Each row is a point on a tangle of strands that fork, close into loops and nearly touch. The rows are in no order.
Two points are linked if the straight distance between their rows is under 37.9. Some points are linked to none.
<509>: [ -8 -16  -6  -1   7  11  -4  10 -22   4  -5   0  -8  -4   4  -6   9  -7
  -7   5  -6 -10   2 -20   7  17   1 -12   5  -6   8 -13]
<1238>: [  2   0 -10   5 -13   4   1  -7   3   2  -6  -4   2 -12  -6 -13  15 -18
  -4  13   9 -10 -16   0   2   1 -17 -19   1 -17  -8 -15]
<1257>: [ -1 -34   3   1  21  -1  -4  -3   5  10  -2   5   9  -9  -5   1  23  -1
 -10   6  -1  -4   4   7   4  -5  -3   3   0  18   4  11]
<1453>: [ -4  17  10  -5   0  -8  -8   7  -2  -1  11  -3 -16   9   0  -5  -8  10
  -4  -1  -5   6   6   3  -5   5   9  14   3   2  23   5]
<472>: [  7  11   7   8 -19   4  -4  -2  14   9   2   2  -9   8   0  -6  -3  -5
   1   7  -1  -8   4  20  -3  -8  -2   6  -6   0  15 -16]
<55>: [  1  21   3  -8  -1  -3   6   0  18 -13   5   4   6   3   6  14 -14   9
  12 -13  -4  17  12  -3  -2  -1  10   4  -7  -1  -9  19]
<169>: [ -5  12  -3  -5  25  -6   4  -3  10  -9  -2   0   1   1   4   2  10   1
 -11  -6   8   9  -6  11  -2   3   8  19   5  10   4  27]
<75>: [-13 -12   0   3  14   4  14  -7   1  10  -6  13   7 -13  -6   8  20   8
   1   5  -6 -22  15  -9   5 -10  -8   9  -2  -7  16  -1]
<199>: [ -1  -1  12  -2   0 -13  -6   7  17  -4  11   0  -4   9  -5   6  -9   8
  -1  -9  -7  24   6   5   1   3  18  -5   0  18   0  12]
<110>: [  4  10 -20 -12  -8  -2   2   6 -16   4  -2 -11   0  -4   1   0   8  -6
  -2   0  10   9 -15 -18   1   4   3  -9  -2   0 -36   5]
<755>: [ 13   4  -8  -2  18 -16  -1 -17 -10  -8  -3  -1  12 -16   2   3   4  -8
   2 -11  18  -4 -10   5   0 -20 -13  -5  10  -8  -2  -6]
<347>: [ 13  12 -17   5 -13  -7   6  -1 -11 -11   3 -13   4  -8  -2  -4   4 -21
  -1  -2  14   9 -23  -6   6   0  -4  -6  13 -13 -13 -12]
<1091>: [ -3 -24   4   3  -5   7 -18  12  -5   6   1   2   3  11   7  -8   2  -3
  -9   7 -10   7   5  -6   9  16   9 -13  -5  15  -6   3]
<734>: [  6 -12   0  11 -15  10  -3  -6  -1   0  -1  -8   5  -3 -10 -15   2 -15
   6  11   7  -7  -9  -1   1   7 -18 -23   7 -15 -15 -12]
<345>: [ -5 -10  -3  -1  20   0   0  -4   5   5  -3   4   6  -7   0  -2  18   2
 -14   3   4  -8  -9  10   4  -7  -1   6   1   9   7   7]
<1334>: [  0 -21  13   8 -21  14  -1   6  12  14  -6  -1   1   8 -14  -5  -6   4
   7  10  -4 -16  16   0  -3   4  -3 -21  -3  -4  -4 -12]
<37>: [  0   6 -16  -9  -1   2   1   4  -7  -5  -1  -7  -1  -6   2   0   6   2
  -1  -1   2   4 -15 -11   4   2   8  -4  -4  -4 -20   4]
<854>: [ -1 -13  17  17 -12   2 -11   5  -1   6   6  -4   0  21   0  -4 -15   1
  -1   7  -7   4  14  -4   3  18   6 -19  18  13   4 -18]
<369>: [-14  -6 -11  -6  -1   6  -3  16 -17   3  -6   3 -11 -10   4  -1   1   7
  -6  -1 -11   2   2 -19   5  15  12  -3  -8  -8  -4   4]
<893>: [ -6  -7  -1  -6   6   1   6   3 -10   1   4   7   6   1   6  17 -19  15
  10 -11  -9   9  19 -17  -1   2  -2   2 -13   2 -23  13]
<1016>: [ -7   1  -5  11  11   0   7 -22  17   8  -7  15  20 -12  -1   3   6  -5
  -3   3   6 -15  10  10   4 -19 -14  14 -10 -10   8   5]
<1044>: [  6   2 -14 -14   0  -4  -4   6 -20   2   3  -2   1   1   4   5  -2   0
   9  -7   7  12  -6 -11  -2  10   2 -10  -5   9 -36  19]
<1042>: [-5 24  0 -9 10 -4 -1  2 17 -6 -9 -3 -1  1  4 -2 11  3 -6  0  4  9 -8 11
 -4 11 14 20  1  4  9 26]
<213>: [ -1  -2 -15 -12  -4   3   3   8   7   5  -2  10   3  11   5  11   7   5
  10   1  -7  12   1  -3   0   8   2   1 -19  22 -28  26]
<1341>: [  3  -6   4   0 -16  -6  -4   3  -6  -7   0  -5   8  11   1   2 -30  16
  11 -12   1  11   4  -2  -6   4  10 -13   7   6 -18   2]
<605>: [  2   6  -4   9  -5  -7   7   4 -28 -11   4 -11  -8  -3  -2  -3 -10 -10
   1  -4   6  11 -14 -15   4  15 -10   0  19 -17   6 -12]
<327>: [ -6  -9   7  16 -13   2  -7   7 -12  -5   4  -6   2  14   5  -6 -21   5
   3  -1  -4   8   3  -9  -1  21   2 -13  22   2   0 -10]
<1170>: [-15 -13   4   2  -4   7  -1  16   1   9  -1   7  -9  -3   2   7   4  17
  -4   3 -18   2  17  -7   6   7  15   3 -14  11   8   6]
<128>: [  4  -5  17   5   3  -4  -8  -3  13  11   9   0  -4   4  -7  -1   5   1
 -10  11   2  -8   2  18   2  -6   0   7  -2  13  14  -5]
<1406>: [ 18   6 -14   1  -3  -6  -3  -7  -8 -13   8 -11  10  -4   2  -7   4 -11
   2  -1  16   6 -22   5   6  -2   0  -7  11  -6 -10  -3]
<1188>: [  9 -30   8  -5  19  -1 -10   3  -5   0   9  -4   9  -2   1  -1   4  -1
   0  -4   0   8   1   4   0  -2   0  -7  -1  15  -5   6]
<729>: [ -4 -24  -1   0  13   6   7  -1  -1   8  -7   8  10 -14 -10   4  19   6
   7   5  -7 -20  14 -14   4 -10  -9  -4  -4  -6   3   4]
<1093>: [  8   6  -3  -3  -9   4   9  -7  14  -1   6   9  14   8   4  13 -10   8
  11  -4  -3   5  11   3   1 -10  -6  -2 -18   6 -29  10]
<694>: [  2   4   4   2 -17  -7  -8   7   5 -11   7  -6   8  16  -3  -4 -21   8
   5  -7  -1  21  -3   2   1  10  17 -13  13   8  -4   7]
<564>: [-12  -1  -3  -7   7   9  12   4 -15   8  -6   4 -19  -7   0   4   8   7
  -4   5  -3 -15   5 -10   1   0  -3   7  -1  -8  22 -13]
<1063>: [  7 -31  10  -1   8  -5 -13   4   8   3  10  -3   1   5  -2   3   4  -3
  -5   0  -5  16   5   9   3   3   6  -6  -4  26  -7   7]
<819>: [ -5  -2  10   3  10   4   8  -6   2  11  -4   8  -2  -5  -3   5   6   6
   1   3  -5 -22  13   0   1 -14 -11  16  -2  -4  23  -6]
<117>: [ -6  32  -7 -10  -2  -2   0   4  -2  -2  -4  -3 -16   6   5 -10   7  -1
  -8   7   1  -1  -6   4  -5  13  10  18   4  -7  19   9]
<1191>: [  4   9  -6 -14  -2  -5   2   3 -10  -3   7   2   3   5   6  14 -10   5
  15 -12   4  14   3  -5  -8  10   0  -8  -5  12 -33  29]
<363>: [ -7  12  -6 -11   2   3   8   5  12  -5   2   6   2  -1   5  13  -4  13
   7  -3 -10  14   8 -11   0   4  11   8 -12   1 -16  25]
<977>: [ -7  12   6   2 -12   7   6   7  -3  -7  -5  -1 -12  -5  -1   9 -19   8
   9 -11  -6   0   1  -8  -3  -3   2   7  -3 -13  -3  -8]
<510>: [  2 -19   9   5 -22   6  -5   4   9   8  -5  -1  10  13  -6  -6 -14   9
   5   5  -4  -4   5   1  -2   4   1 -21  -3   5 -18 -10]
<633>: [ -3  -6  11  -4  17  -3  -2  -6 -11  16   1   0  -9   5  -4  -7  11   0
 -15  12   2 -15   5   6   0  -4  -4  11   8   9  27  -3]
<1112>: [  6  14   2  11 -27   4   9   2  -5  -5  -8   5  -9  -5  -4  -1 -10 -21
  10   0   3   1 -10   8  -7  -3  -6   3  -2 -19  -2 -22]
<979>: [ -3   3   0  -7  10   2   3  -6 -19   9   3  -4 -17  10   5 -14   7  -4
 -14  17   1  -7   6   0  -3   3  -8   8  11   0  26 -12]
<1089>: [  9  13  13  10 -28  -2  -5  -2  13   7   5   1  -9  20  -4  -5 -14  -4
   3   3  -4   2   8  14   1  -2   5  -5   1   6  13 -22]
<1280>: [  0  -6   8   0   8  -7 -14  12  -7  -7  15  -7  -1   3  -2  -4 -12   9
   1  -8  -1  17  -1  -1   1   9  12  -1   8   3   8   7]
<1270>: [  5  -4   5   5   8  -2   5 -16   5   0  -9   3   7 -20 -10   4  -2 -14
  18  -6   7 -16   8  -9  -6 -22 -22  -5  -1 -23   3  -7]
<1461>: [ -6 -13   7   4 -10   7   7   7   9   9  -4   7   4   4  -3  11  -9  20
   7  -2 -16  -3  17  -8   4  -4   4  -2 -16   6 -12  -1]
<383>: [  5 -19   8  -3  20  -2  -7   4 -22  -4   3  -8   2  -4  -6  -4  -3  -2
   5  -8   3  -6  -3 -11   0   1  -3  -7  15  -5  13 -11]
<822>: [ 0 11  1 -7 -1  1 -1  1 30 -6 -3 -4  1  8  3  2 15  0 -6  6  1 10 -9 15
  0  5 17 10 -5 17 -1 19]
<1216>: [  9   7  11   3   5 -11  -6  -1 -15  -6   9  -9  -5   3   0  -6 -13   1
   6 -11   1   2  -4   4  -4  -5  -4  15   8  -5  22  -6]
<349>: [ 17  11 -12   9 -13  -3  -6  -9   4  -6   1  -3   8  -7   0 -11   4 -20
   6   2  12  -1 -20  17  -2  -7  -4  -1   4 -11  -4  -9]
<1117>: [  3  17  -1  -3   2  -8   5 -11 -16   1 -12   1 -12   0   5  -8   1 -10
  -7  -2  -1 -10  -4   8 -10 -12  -8  19   2  -9  22  -9]
<1108>: [  4  14  -7  -6  -1  -1  -4   4   1 -13   5  -7   0  -2   3  -1  -1   3
   5  -5   4  10 -12  -1   2   3  12   1   2  -3  -7  10]
<741>: [ -1 -33  -4  -1  12   0  -8   2   7   7   3   3   1  -3   2   3  20  -3
 -12   4  -6   9   4   8   3   3   4   7  -8  26  -5  17]
<160>: [ 10  -9   0  -6  23 -12  -2  -8 -18  -8   1  -7   7 -12  -3   0   3  -3
   5 -11  11  -5  -9  -6   0 -12 -10  -6  15  -7   6  -9]
<225>: [  3 -11  15   1   6   3  -7  -2   2  16   8  -1  -6   4  -8  -6  10  -2
  -6  16   3 -18   7   8   0  -1  -3   1   5   8  22  -9]
<839>: [ 17   2  22   5   0 -12  -9  -8  -4   5   6  -7  -2   6  -4  -8  -8  -8
   4  -3   0  -6   6  15  -8 -13  -8  13   6   1  22 -13]
<200>: [ 16  27  -3  -1   4  -7  -1  -8  12 -14   0  -2  12  -2  11   6  -4  -9
  14 -10  10  11  -4  15  -6  -5  11  14   1   2  -4  14]
<1011>: [ -6  -8   8   0 -13  -8   1   7  20   6   2   8  -5  14  -7   5  -8  12
  -4  -5 -17  16  12  -2   5   2  19 -10 -10  24  -6   9]
<1398>: [ -6 -15  -7   0  11  10  -8   7 -12   9   1   2  -4   0   7 -10  18  -6
 -14  13  -4  -8  -2  -6   7  16   2  -9   4   4  14  -8]
<837>: [  4   1  -3   4   5   1  -8  -7  -4   0   4  -3   4   3   2 -17  13 -10
 -10   9   9 -10 -17  10   2   2  -8  -3   8  -1  11 -11]
<1418>: [ -7  24  -4  -8  -5  -2  -4  12  -5  -8   5  -2 -16   3   1  -7  -4   6
   0   0  -2   8  -4  -4  -4  16  10   9   9 -15  15   6]
<1203>: [ -6  -1 -20  -4  -4   7   5  -2   6   7  -8   4   3 -12  -1  -4  27   4
 -12  14  -2 -15 -13   2   7  -4  -1  -4 -12  -2 -10   1]
<1185>: [ -3  -9  15   2  11   5   1   6  -5   0   2  -2  -3  -4  -4   9 -15  13
   8 -11  -8  -4  11  -9   1  -4   0   5  -1  -4   9  -6]
<1228>: [ -3   2   4   2 -11   3  10   3 -11  -5  -6  -5  -4 -10  -1  11 -23   7
  11 -13   3   3   0 -16  -5  -7   1   2   0 -14 -23  -7]
<845>: [  7  28  -8   4   2  -7   1  -7   3  -5 -10   4   1  -4   6   0  -3 -11
   6  -9   0  -5  -8  11 -10 -12   5  24  -2  -8   7  -1]
<197>: [ -5  16   4  12 -28  12   7   4  -5  -5  -1   1 -14  17   4  -2 -17  -5
   5   8  -2   7   1   2  -2  13  -5  -4   9  -5   6 -19]
<855>: [-14  18 -21  -7   2   3   8   5  -7   2  -7  -1 -16  -1   5  -4  18  -4
 -20  11   1 -11 -12  -4   3  10   2   2   0  -6  12 -10]
<1363>: [  6  17   7   3  -3  -7   0   1   8 -14   5  -1   4   2   3  11 -26   9
  16 -19  -2  14  10   0  -2  -8   8   5  -1  -4  -3   3]
<1338>: [-10  16 -16  -4   4  -2   8  -6  -4   7 -18   5  -8  -4   1  -2  20  -3
 -23   8   4 -19 -12   7   3  -5  -6   7   1  -4  15  -7]
<439>: [  7  12   7  10 -22   1   3   2  -2 -10  -5  -1  -3  -2  -2   6 -23  -4
  18 -14   0   5  -3   4  -5  -7   2   6  -1 -14  -4 -16]
<1424>: [  0  -2  -7  -8  -6   1  11  -1  12   4   8  13   9  18   4  19  -8   9
  11  -6  -7  12  14  -1  -1   2  -5  -1 -18  19 -26  19]
<1442>: [ -3 -16  -4   6 -22   8  -9   5  -5   2  -7   0   9  15   5  -9 -11   2
   3   9  -5   0  -4  -8  -2  15   2 -18   2   5 -26  -7]
<466>: [ 11   6   1   2  -6   5   1  -8  12  -5   2   2  10  -5   2   6 -11   3
  12  -6   1   0   4   6   0 -17  -5  -2 -10  -4 -19  -3]
<789>: [  7   3   2  10 -26   5   8  -2  -4  -4  -9  -3  -1 -12  -8  -3  -7 -18
   7   1  10   2 -12  -1  -2  -7 -10  -9  -1 -21 -21 -18]
<804>: [ -9  11   4   2 -24  14   6   7   1   0  -3   1 -17   9   1   3 -13   6
   3   2  -5  -1   3   1  -1   6   6  -2  -3  -7   5 -15]
<1495>: [  8  -4   3   9  -3   3  -7 -11  18   5  -2  -3   8 -12  -6 -12   4  -6
  10   6   7 -13  -2  15  -3 -14 -13  -7  -9  -7   3  -3]
<1160>: [  4 -10  19  10 -21  10   3   3   9   5  -7  -2  -4   7 -13   0 -17   2
  11   0   0 -13  15   4  -6  -3  -7 -13   2  -9   4 -21]
<923>: [-13   0  -5  -5  24  -6  -5   4 -11   5  -1   0  -8   1   2  -8  15   2
 -25   4   0  -3  -8   2   2   8   7  11   5   9  22  11]
<105>: [  5  -5  18   5  -4 -12  -9   1  15   1  14  -3  -2  12  -7   2  -8   3
  -3  -3  -4  12   2  11   4  -2  12  -5   0  18   5  -5]
<841>: [  2 -12  15   5 -11  10   9   2  -3  -1 -11  -2  -4  -6 -12   4 -16   1
  14  -5   2 -13   7  -8  -5  -4  -9  -7   1 -16  -9 -16]
<1326>: [ -1 -11  -4   4   5   1   1 -12  10   7  -9  -1   6 -17 -11  -7  14  -5
   5   9   8 -21  -1   0  -1 -14 -17 -11  -5 -11   7   0]
<736>: [-13   6 -19  -1   7   0  11  -5   2   6 -15   8   1 -12   1   5  27   5
 -18   8   0 -18  -9   0  10  -6  -2   5  -5  -3   3   2]
<1073>: [-13  -5 -10  -7  19  -2   0   9 -12   0  -2   4  -7 -14   6   2   9   8
  -9  -4  -6  -1  -2 -13   4   6   8   5  -4  -3   8   8]
<1094>: [  6 -14   9   2   1   4   6  -3  -4  -3  -9  -2  -1 -12 -20  -2  -5 -11
  16  -3   7 -18   3 -11  -5 -13 -17 -14   6 -22  -2  -9]
<960>: [ -3   2  11   8 -15  15  13   4 -15  -2  -5   2 -15   6  -4  -2 -12 -10
   7  10   4  -3   4  -2  -2  11 -12  -7   9 -14   4 -24]
<151>: [ -5 -17  -4  -6   0   2 -15  15   3   0   3   2  -3   5   6  -4   8   0
 -10   4  -9  17   0  -2   4  14  15  -3  -9  17  -6  20]
<1272>: [ -5  10  -7  -1   6   4   7  -1 -24   1   2  -6 -20  10   8 -15   7  -8
  -9  16  -1   2   1  -8  -1  15 -14   1  16  -5  20 -17]
<808>: [  3  -6   8   1   9  -1   5  -5  18  -4  14   5   9   6   3  14  -6   7
   1  -7  -5  10  15   4   1  -9   1   6 -10  12  -6   9]
<152>: [-11  -2   3   0 -23   5   3  11  12   6  -6   5  -3  13  -2   4 -12  18
  -1  -1 -16   4   9  -5   3   4  18  -9 -11  10  -7   1]
<797>: [  4 -18  -5  -1  11   1  -8  -5  -1   2   2  -2  11  -6  -3 -15  16  -7
  -6   9   7  -9 -14   2   4   2  -8 -16   5  -2   0  -6]
<380>: [-13  20 -15  -8   3   4   2   7   2  -1  -5   1 -12   0   5  -6  17   1
 -14  10   0  -5 -12   0   2  14  15   9  -2  -2  10   8]
<124>: [  9  17  -3  -1  -8  -8   9 -11 -24  -3  -6  -3 -11   5   7 -13   2 -21
  -5   6  -1  -2  -5   9 -10  -2 -12  12   8 -12  21 -14]
<1018>: [  7 -12  12   7   0   1  -7  -4  23   8   6   1   7  -2  -7  -2   6   3
  -1   7   2  -5   2  18   2 -11  -4  -4 -10   9   0   0]
<341>: [ -2 -21   3   2   9   5 -11  11 -24  -2  -1  -6   0  -2   2  -7  -6  -3
   1  -5  -3  -1   3 -18   4  16   3 -11  10  -6   2  -8]
<494>: [  8  -1  -9  -6  17   1   9 -15   9  -6   8   7  14  -4   8   8  10  -3
  -4  -3   9   1  -1  12  -2  -9  -9   2  -6  10 -18  18]
<268>: [  0  -4  11  12   6  -1   4 -14  19  10  -2   9  10 -10  -9   2   1  -3
   8   4   0 -21  20   6  -2 -19 -16  11  -7 -10  17  -1]
<612>: [  7  11  11   4  11 -11  -3  -3  -3 -11  10  -3   2   1   2   5 -21   5
  12 -19   1   7   6   3  -4 -13  -1  17   2  -4  12   0]
<353>: [ 15   4  -1  -7   8  -1   6 -11   1 -10  18   0  11   2  11  13  -2  -2
   8 -14   6   9   3  10  -6  -3  -7  -4  -5  13 -22  20]
<367>: [ -5 -16   6   0   8   8   5   6  -3   3   0   3   5  -5   0  12  -8  16
   9  -6 -12  -3  15 -14   3  -4   0   2 -10   0  -5   2]
<184>: [-1 14  1 -1  0  2  1  5 12 -7  2  0 -3  1  4  3 -2  7  2 -3 -2  2 -4  5
  0 -4 11  9 -7  0  3  5]
<1244>: [ -3  -3  -5   6 -20   8   1   4 -12  -4  -3  -7   0   4   1  -5 -11   0
   2   2   1   4 -11 -13   0  14   3 -10   8  -8 -22  -9]
<980>: [  5   0  13  12 -15   6  -8   2   3   4  10  -5  -1  17  -2  -7  -9  -1
   1   6  -1   1   1   7   3   8   0 -10  10   5   8 -18]
<641>: [ -5   4  -7  -5 -19   8  -9  11  11  -2   0   0   4  17   6  -7   2   2
  -1   9  -9  11 -10  -3   3  18  18 -12  -4  10 -16  11]
<570>: [ -9  -9  -2  -4   9  -4  11  -4  23  -2  14   7   5   8   2  20   2   6
  -4  -8 -10  21  23  -1  -1   2   6  15 -10  16  -4  21]
<1470>: [  0   6  -1 -10 -11  -9  -1   6  -4  -8   1   1   5   9   3   7 -25  16
  14 -14  -1  16   7  -4  -6   3   7 -11   1   9 -27  18]
<4>: [-11  -3  -6  -7  -4   0   9   6  17   1   4  13   4  10   2  16  -4  14
   5  -6 -18  20  20  -9   1   5   6   7 -16  14 -12  25]
<1162>: [  5  11  -9   2   1 -10   0  -9 -13  -5  -2  -5  -1   3   3 -14  10 -17
 -11   5   5  -8 -19   6   0   1 -13   3  14  -9  15 -15]
<1106>: [ -2   2  -9 -12 -18   5  -2   9  14   1  -5   4   4  15   1   2  -1   9
   6   5  -9  13  -5  -1   2   8  14  -8 -14  17 -24  18]
<1047>: [ -5   0 -13  -1   7  -8   4 -17   6   6 -14   2   8 -22  -5   5  18  -6
  -4   6   9 -14  -5  -4   2 -19 -18  -8  -4 -13  -4  -4]
<609>: [ -2   4  -7  -3 -13  -2   5   6 -20  -4  -3 -11  -4  -7  -1   2 -16   3
   5 -10   7  12  -6 -20  -4   5   6  -3   7 -12 -27   1]
<147>: [  3  -3  22   5   2  -7  -3   3  10   3   9  -2  -4   6  -5   8 -14  11
   4  -8  -7   2  11   4   2  -7   5   3  -2   7  11  -8]
<1166>: [ -8 -13   4  -3   8  -6 -20  17   0   0  10   3  -9   3   3  -4   5  -1
 -14   2  -7  19   4  -1   2  20  17   3   3  14   9  18]
<263>: [  5  20  -5  -3  20  -4   5 -11  13 -13  -4   1  11  -2  10   6   4  -7
   0 -10  11   7  -3  14  -3  -5   5  18   2   5  -2  22]
<376>: [ 1 27  8 -2 -6 -5 -4  5 14 -3  1  0 -9  8  3  0 -5  3  1 -2 -5  2  2 10
 -4 -2 12 18 -4  4 16  5]
<531>: [ -6   8  -6   2  16   2  12 -15  11  -2   0  14  15  -5   6  11   3  -1
  -7  -3   3  -7   7   4   4 -14  -4  22  -7  -7   4   8]
<155>: [  9   8 -10   0 -15  -4  10  -2  -9  -1  -4 -10   1 -15  -4  -1   5 -16
   0  -5  15   6 -15 -12   1 -12 -10 -10   4 -16 -25 -15]
<513>: [ -9  -9  -5  -3  30  -9  -3  -5 -10   5 -11   3   4  -2  -2  -2  20   1
 -24  -1   6  -9 -12   5   5  -5  -4   3   8   9  18   5]
<543>: [ -3  -1  -6 -12   2   3  -6   9  15  -5   0  -2   0   6   3  -1  14   1
  -5   4  -4  18  -7   5  -2  14  18   2  -4  16  -7  25]
<1254>: [ 13  -1  16   5   5 -10 -14  -7   2   3  12  -7   2   6  -4 -10  -1  -6
  -5   3   6  -4  -4  19   0  -8  -2   8   6   9  17  -7]
<1311>: [  2 -19   6  -1  21  -5 -14   7 -11  -3  12  -6   2  -1   1  -7   2   0
  -5  -3   2  10  -5   0   2   7   6  -1   5  10   9   3]
<1138>: [ -2 -17   2  -1   5  11   1   4  -2   9  -3   2   0  -9  -5  -2  11   4
   1   5  -5 -15   1  -5   4  -1  -2  -6  -4  -2   5  -6]
<1061>: [ -1 -10   6   3   4  12  -9   3  -3  18   9   2  -9   9   0  -9  13  -6
  -9  26   0 -11   9   3   4  11  -3  -5   9   8  18 -14]
<870>: [  1   7  -4  -3  -2  -5 -11  11  -3 -12   9  -5   2   5  -1  -5  -9   7
   4  -5   2  21  -7  -3   0  17  15  -3  14  -4  -1  15]
<843>: [-13  15 -14  -3  21  -6  16 -13   0  -4  -5   9   9 -10   6  14   5   0
 -11  -6   4  -6   2 -10   6 -12  -2  19  -3 -11   1   6]
<1046>: [  1   4   3   0  -6   6   8  -1 -11  -1  -5   0 -13  -4  -4  -6   1 -11
   2   3   4 -10  -6  -1  -2   0 -13   0   3 -15  12 -21]
<52>: [ 12  20   2  -7  -3  -4  -1  -3  25 -13  -2  -5   8   6   7   5   3  -3
  10  -5   6  17  -5  18  -3   1  15   5  -1  11  -4  19]
<69>: [ -6  -1  -2  -6  10  -4   6  -5 -12   3 -11   1  -9  -9  -4   1  12  -4
  -6   1   4 -17  -6  -9  -1  -6 -13  -1   6 -12  17 -16]
<858>: [-14   9 -15  -8  19  -6  12   0  -7  -2  -3   2  -1 -18   5  12   9   8
  -9  -6  -3  -1  -2 -21   5  -5   3  10  -5  -8  -4   8]
<679>: [ -2  11   5   0  13  -6   6 -14  -8   5 -12   8  -5  -5   3   0   1  -2
  -5  -4  -3 -17   4   1  -5 -17 -14  22   0  -8  24  -6]
<233>: [  4   9   2   7 -10   5   0  -8  11   9  -7   6  -5  -7  -3  -8   3  -8
   4   6   2 -16   0  18  -8 -12 -10   7  -8  -9  14 -12]
<1335>: [ -6  -3   1   2  -9  15   0   8  -1   5   1   1  -8   2   0  -1   0   5
  -2   5  -6  -7   1  -2   3   5   6  -5  -4  -2   4 -10]
<894>: [  3 -27   4   5  -7  12 -14   9  -8   9  -4   1   9   8   1 -11   1  -5
   0   9  -6  -6   5  -9   4  15  -2 -18   0   4 -13  -5]
<1345>: [  5  -7 -11  -7  22  -5   7 -15  -5   0   2   5  14 -14   5   8  12   0
  -2  -2   8  -5  -3  -2   1 -13 -14  -8  -3   3 -16   8]
<1281>: [ -5  -2   3  14  -9   4   1   7 -23  -9   4  -8  -7   5   2  -5 -17  -2
   4  -1   0   8  -4 -12  -1  22  -5  -5  21 -11   4 -12]
<1354>: [ 15   1   7   1   6  -6  -2  -5  15 -11  15  -2  10   6   4   8  -7   3
   7 -10   4  14   4  16  -1 -12   2   0  -2  15  -9   9]
<1439>: [  3   2 -14  -5  16 -17   2 -19  -4   0  -7  -1  15 -20   1  12  16  -8
  -8  -1  16  -8  -4  -4   0 -22 -19 -13   4  -8 -12  -1]
<853>: [-12  -1   3  -1   4   9   4  10  -2   9   3   3 -14  -2   2   5   5  14
  -4   5  -9  -8   9  -2   3   1   8  11  -8   4  19  -3]
<1302>: [  9   3 -12   5 -10  -4  -4 -15   6   0  -6  -5   7 -19  -5 -12   8 -19
   5   7  15  -6 -17   9  -2 -12 -15 -15  -3 -16 -11 -10]

A piece is two or more points that can be reached from each other along the links. Count, over all rows, the pieces, the separate loops (a circle has one, a figure eight two, a Y none), the forks (points with three links) and the tips (points with one).
pieces -> 4
loops -> 6
forks -> 17
tips -> 13

A fork is a point with three links, a tip a point with one. Leave the first point through the second and follow the links. Name the first fork or tip that comes.
<349>, <1406> -> <977>
<439>, <1112> -> <734>
<1439>, <755> -> <225>
<923>, <513> -> <870>
<1338>, <855> -> <1108>
<1311>, <1188> -> <923>
<4>, <363> -> <128>
<1461>, <152> -> <367>
<369>, <1073> -> <819>
<605>, <1281> -> <1495>

How many points has the smallest loop of links through each point below? Write - if it is on no loop.
<1354> -> 20
<1398> -> 14
<152> -> 8
<804> -> 8
